Each row is a point on a landscape with many peaks, with its height.
A climber steps from a point to the highest of its 2 nearest points, and stops where none of them is higher. Distance is the straight distance between rows; heights are no part of it.
(167) (h 3.54): [123 127  89 142 136 104 157  47 160 138 125  83 126 115 117 123  97 137
  80 130  73 151 144 146]
(123) (h 3.36): [168 143 179 163 126  89 130 113  76 163 149 201 172 140 151 140 117 148
 173 104 122 100 133 116]
(495) (h 5.57): [126 111 198 146 134 170  81 148  73 115 130 183 183 152 134 146 116 146
 166 114 151 131  96  95]
(423) (h 3.16): [126 148 105  78 117 195 126 148 163  85 152 110 111 135 110 126 131 113
 129 149 161 125 151 126]
(86) (h 4.29): [ 63 134  53 138 103 154 117 118 116 124  95  81 132 163 105 122  93 139
 149 152 118 134 105 134]
(324) (h 2.38): [198 127 170 108 116  88 181 162 165 175 130 118  94 123 147 118 123 119
 105 114 124 108 145 119]
(16) (h 0.37): [ 87 139  80 119 131 140 145 129 157  92 152 155 135 163 119 149 173  95
 144 182 114 149 110 170]
(632) (h 6.38): [104 105 186 201 152 177  73 118 126 162 124 182 152 137 132 116 181 122
 144 140 131 128  63  75]
(347) (h 0.98): [152 111 125 145 107 158 148 140 120 148 108 204 127 120 126 115 176 107
  96 147 134 115 110 141]
(908) (h 1.70): [156 110 133 160 200  82 144 140 124 190 150 141 158 121 121 111  88 132
 108  97 113  86 148 158]
(796) (h 1.99): [154 138 132 116 179  97 122 166 163 147 143 118 138 102 154 113 102 152
  91 108 138 102 160 130]
(985) (h 3.92): [130 110  69 148 149 174 133  81 182 138 121 105 124 121 105 116 122 115
  84 157 103 146 133 147]
(745) (h 3.98): [131 101 130 141 155 120 120 183 152 123 143 193 127 112 111 125  99  72
 210 129 149  62 111 174]
(624) (h 5.33): [142 123 208 103 117 117 124 121 136  57 157  86 102 107 164 184  94 111
 135 118 139 176 152 108]
(121) (h 5.09): [194  75 172 156 161 131 108 128 170 111 149 157 132  95  91 140 144  98
 144 116 111 126 128 150]
(71) (h 0.28): [ 91 130 100  66 134 135 156 187 184 113 142 163 133 166 125 156 139 104
 156 171 131 136 109 156]
(761) (h 0.44): [ 61 147  53 129 137 125 180 137 145 121 128 142 127 172 140 117 168 117
 128 216 122 114  90 180]
(198) (h 0.91): [ 75 143 113  72 137 129 117 121 144  79 205 118 133  96 176 162 110 131
 154 125 153 143 163 116]
(56) (h 3.90): [175 136 186 129 160 100  96  97 111 129 173 167 165  92 171 165 108 155
 189 113 142  99 167 115]
(568) (h 4.63): [121 121 117 122 129 209  86 125 128 112 100 108 175 115 149 121 138 172
  66 146 178 142 129 115]
(812) (h 1.38): [138 115 153  98 114 128 106 131 152 114 163 122 118  89 153 144  67 146
 156 103 151  94 173  91]
(525) (h 6.35): [ 94 181  68  92 125 110 163 145 126 106 161 128 103 149 100 115  90 122
 116 161 112 110 156 144]
(637) (h 5.69): [200  82 211 138 137 112 111 140 145 123 118 129 140 107 104 148 147 130
 106 114 116 155 111 134]
(485) (h 4.40): [112 101 120 120 157 148 101 122 195 117 119 131 134 103  96 146 121 131
 115 118 119 126 127 146]
(764) (h 5.31): [187 112 148 139 114 124 118 154 126 123 149  88 124 159 155 122 122  92
 109  94 130 177 123  81]
(852) (h 5.07): [114 107 154 162 126 198  70 130  97 121 112 156 195 152 151 125 112 151
  97 139 166 153  98  87]
(601) (h 7.27): [108 164  88  81 106 126 156 109 112 101 138 137 153 139 125 135 107 154
 106 173  99 156 145 139]
(258) (h 0.69): [ 99 164 132 130 130 148 127  84 150 150  96 120 146 174  94 135 152 150
 114 175  67 190  93 152]
(667) (h 1.83): [103 137 140  92 127 120 128 170 166 179 106 149 162 148 148 151 134 157
 153  97 138 115 113 148]
(535) (h 6.27): [112 113 146  88 122 142  99  91 104 118 132 109 113  93 128 140 188 131
 159  85 144 163 113 149]
(453) (h 5.67): [126 144 144 103 114  81 168  85 152 134 131 115 139 132 171 186 134 156
 116 135  78 173 137 124]
(281) (h 3.17): [138 106 136 156 127 105 140  76 158 142  94  89 128 112 112 151 130 112
 115  93  77 173 132 137]
(171) (h 1.39): [154 105 165 158 114 149 102 124 159 165 101  86 162 130 153 133  97 149
 124 104 139 136 127  84]
(1138) (h 6.66): [109 152  92  89 127 179 104 152 117 123  82 128  99 140  99  99 208 123
 121 162 150 144 111 155]
(519) (h 4.50): [171 117 159 152 167 114  98  73 110 154 150 145 153  97 115 143 101 169
 173 109 123  60 161 129]
(838) (h 3.99): [ 66 125  74 136 107 176  95 103  75  67  87 113 126 155  91 104 144 120
 126 170 131 150 104 148]
(569) (h 4.80): [ 80 111  80 169 120  98 159 101  93 154  99 161 148 157 132 119  96 116
 111 133  95 148 108 152]
(255) (h 0.86): [159 132 104 164 112 129 166 115 108 158  99 161 127 116 107  92 171 121
  52 131 112 172 106 131]
(346) (h 0.60): [ 75 169  94 131 110 167 126 137 163 150 105 114 108 205  92 129 163 125
 138 189 111 151  86 137]
(940) (h 3.49): [142 143 140 149 119 100 167  52  97 145 100  77 102  97 119 132 172 135
 106 108  92 207 115 129]
(994) (h 1.10): [199  91 145 183 118 143 138 107 129 145 142 171 131 111 124  91 183  89
 104 129 147 123 108 120]
(791) (h 6.03): [155 135 179 114 127 123 126 108 112  89 155  62 126 129 149 158 152 112
 105 115 120 201 116 111]
(514) (h 4.66): [160 140 116 173 146 110 115 142  50 133 125 186 121 143  96 124 113 109
 207 131 164  20 116 147]
(452) (h 7.13): [118  95  85 192 159  91 129 155  91 117 163 181 183 164 140 119  76 120
 175 125 131  68 115 129]
(450) (h 4.62): [160 132 110 112 103 126 135 158 128 143 148 116 104 140 169 104 123  98
 148 107 141 130 125  94]
(1051) (h 4.24): [149 128 131  70 154 177  93 126 136  90 133  95 162  82 145 149 141 181
  75 131 164 146 157 144]
(586) (h 4.79): [151 131 195  80 101  96 157 121 108  46 135  87  85  92 150 185 130 116
  99 144 135 160 186  84]
(840) (h 3.81): [170 136 167 119 114  64 154 122 121 121 102  69  82 105 106 124 176 134
  80 113  97 190 133 131]
(645) (h 4.54): [166  79 157 180 162 150  93 150 108  97 153 151 151 130 122 108 154  93
 158 100 140 133  99 145]
(350) (h 1.26): [212 125 163 174 125 147 125 117 125 153 136 146 144 122 139  95 145 139
 131 127 154  82 142  93]
(59) (h 3.62): [ 96 102 102 123 134 107 137 197 136  99 133 164  85 126 106 112 121  66
 161 120 158  82 107 169]
(353) (h 3.56): [ 39  98 110 118 104 125 143 119 141 136  90 170 110 141 100 165 149 111
 172 131 104 106  97 177]
(546) (h 1.12): [ 81 154 131  82 116 109 118 144 160  81 164 120  86  96 132 139  87 130
 151  82 134 109 173 112]
(58) (h 3.87): [142 120 131  85 168 158 114 160 182  83 169 110 126  69 166 144 154 147
 103 131 177 133 157 137]
(419) (h 4.11): [126  91 117 138 133 115 117 173  85 107 137 161 109 133 112 109 154  80
 151 102 139 125  99 158]
(182) (h 3.51): [126 182 135  67 132 156 128 156 192  67 171 112  94  90 144 132 133 135
 105 149 149 136 175 129]
(984) (h 6.48): [179 130 156 105 111 138 134 151 143 125  98 122 141 119 123 132 156 150
  95 128 127 164 131 121]
(600) (h 1.60): [ 99 126 180 128 129 145  92 126 156 168 101 145 171 138 149 155 136 182
 134 102 118 144 112 113]
(365) (h 7.02): [143 126 220 179 150 167  74 143  82 171 125 195 150 111  90 114 177 137
 116 111 141 134  70  62]
(264) (h 3.18): [ 38  92  82 130  75 101 183 114 112 130 127 150 101 144 118 141 119  78
 177 159 117  88  97 156]
(1127) (h 2.02): [171 158 168 124 108  57 171 175 147 123 136 107  62 115 136 110  91 115
  81 107 135  87 182  95]
(528) (h 5.98): [108 145  53 112 133 137 118 165 108 129 102 104 100 143 107  90 150 111
 105 140 150 123 113 157]
(1132) (h 4.71): [167 130  99 118  84 177 117 103  81 107 120  96 105 130 126  90 158 114
 103 131 157 154 124  95]
(1120) (h 0.97): [157 129 104 142 137 131 111 145 144  98 147  84 127 130 135  88  56 112
  79  98 129 129 174  85]
(897) (h 1.18): [151 126 133 131 114 148 100 117 167 131 131  37 137 132 156 137  64 128
 104 135 137 145 152  70]
(724) (h 4.41): [154 166 166  57  99  95 159 122 100  79 126  86  87 103 154 142 162 155
  90 156 128 152 169 117]
(465) (h 2.92): [129 115 157 148  81 118 148 120  79 168 114 241 139 136 141 124 103 131
 145 133 136  89 122 114]
(318) (h 5.32): [ 96 115  80 118 121 124 158 117 146 129 143 155 103 121 111 118  79 101
 118 130 113  89 154 152]
(1139) (h 3.15): [130 136 113 120 144  71 168 108 182 135 118 104  99 114 130 139  89 124
  62 123  78 133 171 141]
(832) (h 6.42): [100 147 112 149 130 158  99 130 146 199  81 101 134 153 136  98 146 145
 128 114 136 154  78 100]
(352) (h 2.16): [ 99 132 104  96 104 121 156 160 105 194  73 158 131 149 107 114 126 143
 155 117 148  91 122 149]
(191) (h 0.81): [103 145 131 140 147  88  98 133 148  77 151  66 112 119 128 125  54 144
  86 103 117 152 175  97]
(92) (h 3.85): [195 165 141 164 144 126 106 138  84 166 142 170 148 151  84 147 112 124
 215 122 139  34 153 127]
(12) (h 3.74): [ 87 108  83 109  82 195 101 107  93  78 110 137 128 131 138 134 138 124
 127 168 167 113 118 128]
(122) (h 3.44): [108 155  89  78  89 200 129 112 109  72 159 101 100 132 154 130 144 122
 146 170 168 135 126 123]
(665) (h 4.55): [131  98  79 152 115 125 128 112 103 115 113 151 124 127 111  93 105 106
  87 118 121 121 148 148]
(253) (h 7.24): [146 111 191  95 133 137 107 114 119 102 128 133 122  77 137 179 160 151
 158  86 154 128 142 141]
(531) (h 2.50): [101 103 105 123  72 128 178 151  88 175  84 206 115 137 130 111 123 118
 141 138 155  55 114 139]
(1008) (h 5.35): [ 65 130  94 156 149 125 120  85 114 146 101 133 175 126 139 142 119 170
  98 132 102 185 115 149]
(201) (h 3.93): [ 89  91 154 138 125 152 113 124 162 141  97 174 137 132  92 147 148 105
 149 115 110 138  82 150]
(371) (h 6.19): [144 137 169 158 139 140  81 156  71 162  99 191 182 144 111 114 147 159
 149 105 136 127  87 105]
(1079) (h 5.75): [155 101 140 182 171  95 117 132 140 128 187 161 164 148 149 136 103 106
 175 137 123  94 130 133]
(1042) (h 4.09): [164 179 159  81 114  75 179 128 102 118 113  75  73 122  87 117 138 143
  88 147  88 164 157 132]
(534) (h 3.97): [168 105 127 147 128 104 130 154 125 156 157 122  86 131 136  82 121  84
 176  69 133  96 122 114]
(38) (h 6.47): [139 184 118  99 104  98 150 123 124 114 139  95 133 180 158 143 125 144
 126 163  85 189 142 127]
(659) (h 5.34): [ 89 158  67 122 140 125 143 137 133 184 119  85 137 141 172 110 118 159
 136 108 134 141 105 134]
(920) (h 2.76): [160 150 132 116 131 104 185 107 199 176 119 106  99 121 125 130 161 126
  81 138  93 119 133 140]
(945) (h 6.68): [106 124 149  80 135 125 115  86 114  93 143  71 106 114 115 161 139 120
 127 103 105 180 143 142]
(341) (h 2.82): [ 60 131  55 115 107 100 195 129 120  91 162 118  61 150  93 101 134  78
 163 165 116  77 120 146]
(713) (h 6.04): [157 108 187 121 132 170  62 132 115 141 112 144 131  93 122 138 159 145
 192 101 174  93 117 112]
(1068) (h 0.68): [114 180 150 122 153  54 138 165 130  75 163  70 104 122 136 138  91 116
  72 107  93 171 173 104]
(877) (h 4.83): [154 117 127 177 160 130 137 153 150 125 188 185 144 127 133 138  97 101
 215 155 139  43 143 144]
(483) (h 4.17): [ 90 114 112 131 123  93 139 133 161 141 159 123 168 149 165 167  86 124
 163 107  99 143 116 122]
(550) (h 0.77): [124 143 115 162 144 149 150 110 137 148  82 125 135 138  96 113 159 151
  47 151  85 207 102 149]
(563) (h 0.51): [ 62 167  55 133 145 145 164 126 150 146 105  87 112 188  89  95 161 147
 132 207 116 108  95 177]
(1022) (h 1.68): [174 133 181 129 125  76 129 142 131 112 159 116  94  84 152 115  93 140
 137  82 141  84 188  89]
(295) (h 1.46): [211 112 154 186 163 102 138 116 128 181 138 124 145  96 115  96 118 139
  92 114 132  83 154 119]
(1016) (h 5.93): [ 78 132 104 116 107 148 127  52 107 115 113  86 141 132 150 153 120 141
 122 125 102 177 123 123]
(195) (h 5.68): [118  94 113 190 121 113 116 153  83 113 118 185 141 145 123 109 108 117
 174 157 161  37  96 138]
(1065) (h 4.89): [128 114 144 133 142  39 159 129 153 158 138 112 150 119 182 157  98 153
 123 110 100 155 141 129]
(910) (h 5.24): [126 142  75 110 115 174  94 129  84 133  83  86 117 119 119  70 140 140
  94 115 165 122 142 110]
(1125) (h 5.22): [142  98 169 144 146 144  87 103 120 177  90 143 152  96 117 135 139 178
 171  91 140  71 140 120]
(391) (h 4.67): [ 63 182  55  93 118 136 132 124  98 144 134  48 123 157 131 108  92 146
 157 141 119 150 118 115]
(886) (h 7.46): [124 129 133 112 116 167 104 166 115 155  93 123 139 155 113 111 186 131
 113 124 135 176  90 110]

For each start below, name the point where the climber stops.
(191) => (253)
(12) => (886)
(59) => (886)
(465) => (253)
(423) => (365)
(840) => (945)

Call two points neighbours if one is among the 2 nearest of the other. Go from one point of each pair to the other, from neighbour to neighbour, staying as high as possible. Name the lowest point that can't be avoided.
(945) and (365) => (423)
(886) and (167) => (281)
(945) and (253) => (535)
(945) and (601) => (665)
